Each row is a point on a tangle of strands that fork, close into loops and nearly touch. The rows are in no order.
Two points are linked if the straight distance between their rows is under 45.5. Some points are linked to none.
q_612: [-78 -50 -22 -15 -21  -7  14 -25  -5 -21  15  14]
q_756: [-40  37  10 -24  -7 -10   1  -1  21  -6 -17   3]
q_441: [ 23  71 -25 -14  18 -16  26  51  17  11   0  -9]
q_284: [51 50 -6  4 13  1 -7 29 12 18 -6 -1]
q_350: [-15  49  12  -9   0   0 -17   2  26   3 -16  10]
q_209: [ 54  38 -20  10   6  -3  -2  29   1   7   4  22]
q_203: [-57 -25 -10 -16 -16  -4  10 -20   1 -21   4  14]
q_461: [-44 -37  -8 -15  -9 -18  34 -16  -8 -16   4  -4]
q_326: [ -2  43 -14  -6  -3  -4   0  14  15 -10   3  31]
q_460: [  7 -32  20 -10   9 -23  52   4 -17  -5  -5 -47]
q_239: [ 50 -37  13   8   4  10  -7 -14 -19  -2   1  -8]
q_911: [ 35   3   4  20 -17  35 -57 -12  -3  -3  -1  38]
q_402: [ -3  56 -32  -4  -6  -9   4  24  17 -10  11  43]
q_452: [ 29  28 -16  19 -15  21 -35   6   2  -7   9  55]
q_866: [-56 -55  46   6   5   5  -5 -42 -10  15 -14 -46]
q_319: [-62 -12  44 -12  -7   2 -13 -33   5   5 -27 -27]
q_570: [-13 -99   4  21   0  14  -9 -40 -25   1  29 -22]
q_351: [-10 -86  -8  16  -3   9   2 -30 -20  -9  28  -6]
q_39: [ 19  16 -25  10 -17  14 -17   7   0 -18  16  55]
q_261: [-54 -52   3 -15  -2 -34  58 -12 -18   0  -5 -33]
q_940: [ 21  30  16  -9   9  -5   2  15  11   5 -13 -12]
q_749: [ 46  64 -35   0  18 -12  20  54   9   9  11   6]
q_529: [  7  -9 -14  11 -21  26 -29  -9  -3 -23  18  49]
q_79: [-50 -94   3  22 -17  37 -37 -42 -17   5  30 -17]
q_93: [ 41  10  19 -11  15 -13  31  24  -4   5 -11 -39]
q_224: [-43 -71  35   8   2  -7  10 -36 -20  14  -6 -47]
q_782: [ 56  34 -34  17  -5   2  -5  27  -2  -3  14  48]
q_479: [-21 -42  11 -14   4 -28  57  -4 -19  -6  -6 -41]
q_717: [ 21  67 -50   7   0 -11  13  44  12  -5  18  47]
q_583: [-62 -48  -6 -17  -7 -24  43 -19 -14  -9   0 -18]
q_220: [  4 -24  11  -7   6 -13  28  -1  -9  -9  -3 -21]
q_571: [ 30  88 -13  15  22   8 -35  27  24  35 -12  10]
q_474: [ 50  87 -18  12  34   3 -19  44  16  43  -9 -12]
q_61: [-12  38   2 -27   5 -21  27  21  15  -4 -13 -10]
q_601: [ 71  -9  18  -2  16  -7  22  18 -16   7  -7 -32]
q_937: [ 15 -16  -3  17 -20  34 -42 -17  -7 -14   6  40]
q_478: [-38  24   0 -28  -6 -21  22   5  13  -7 -16   2]
q_164: [18 27 -1 -4  2 -2  0 11  9 -6 -2  8]
q_864: [ 39  22  -4  20 -13  26 -52  -1   2   4   2  42]
q_484: [ 27 -38  10   8   1   9  -2 -16 -11  -7   6  -5]
q_913: [  5 -49  -2   6  -2   5   7 -17 -14 -16  11   2]
q_243: [-26 -55  23   3   0  -2   6 -28 -11  -3   0 -28]
q_357: [-20 -12  -1 -16  -6 -18  35  -1  -1 -18  -1  -4]
q_110: [-38 -28  31  -4  -3   0  -5 -29  -2  -2 -15 -24]
q_370: [-34 -97   9  22  -8  21 -22 -41 -19   7  23 -23]
q_94: [ 53  72  -3   4  24   1  -7  39  13  30 -12 -15]
q_552: [ 26  41  31 -13  22 -10   5  21  14  18 -25 -40]
q_252: [  4  59  -7 -21  14 -20  28  38  18   4  -7 -14]
q_241: [  4  53  12   1   3  12 -34   4  23   8 -12  15]
q_825: [  7  70   5   9   2  17 -53   8  26  16 -13  27]
q_143: [ 48  34  25 -12  24  -9  12  29   6  19 -19 -44]
q_772: [ 36  41 -46  15 -10   0   1  33   3 -12  19  56]
q_63: [-101  -69  -25  -14  -24  -13   23  -29  -12   -7   17    3]
q_396: [-10 -58 -11   4  -7   2  16 -17 -14 -23  24   8]
q_784: [ 16  88  -8  14  14  13 -48  18  29  28 -12  21]
q_991: [ 70 -29  16   5   9   4   0  -2 -19   6  -6 -18]
q_32: [-51  -4 -20 -12 -27   9 -11 -14   8 -32  11  46]
q_450: [ 34 -66  15  22  -1  31 -37 -35 -23   2   3  -8]
q_383: [-80 -38  39  -8  -5  -3   0 -41  -7   9 -27 -38]

A piece is all that can be reached along the links. How many separate loops has the piece of each point below (a circle has one, a figure eight two, a Y none), and how many tips (points with one link)?
q_772 => loops 0, tips 2
q_383 => loops 1, tips 0
q_39 => loops 1, tips 0
q_612 => loops 1, tips 1

How many points has the smallest loop of links through each point below? Write 0 if it is on no loop.
q_110 => 6
q_351 => 0
q_937 => 6
q_461 => 7
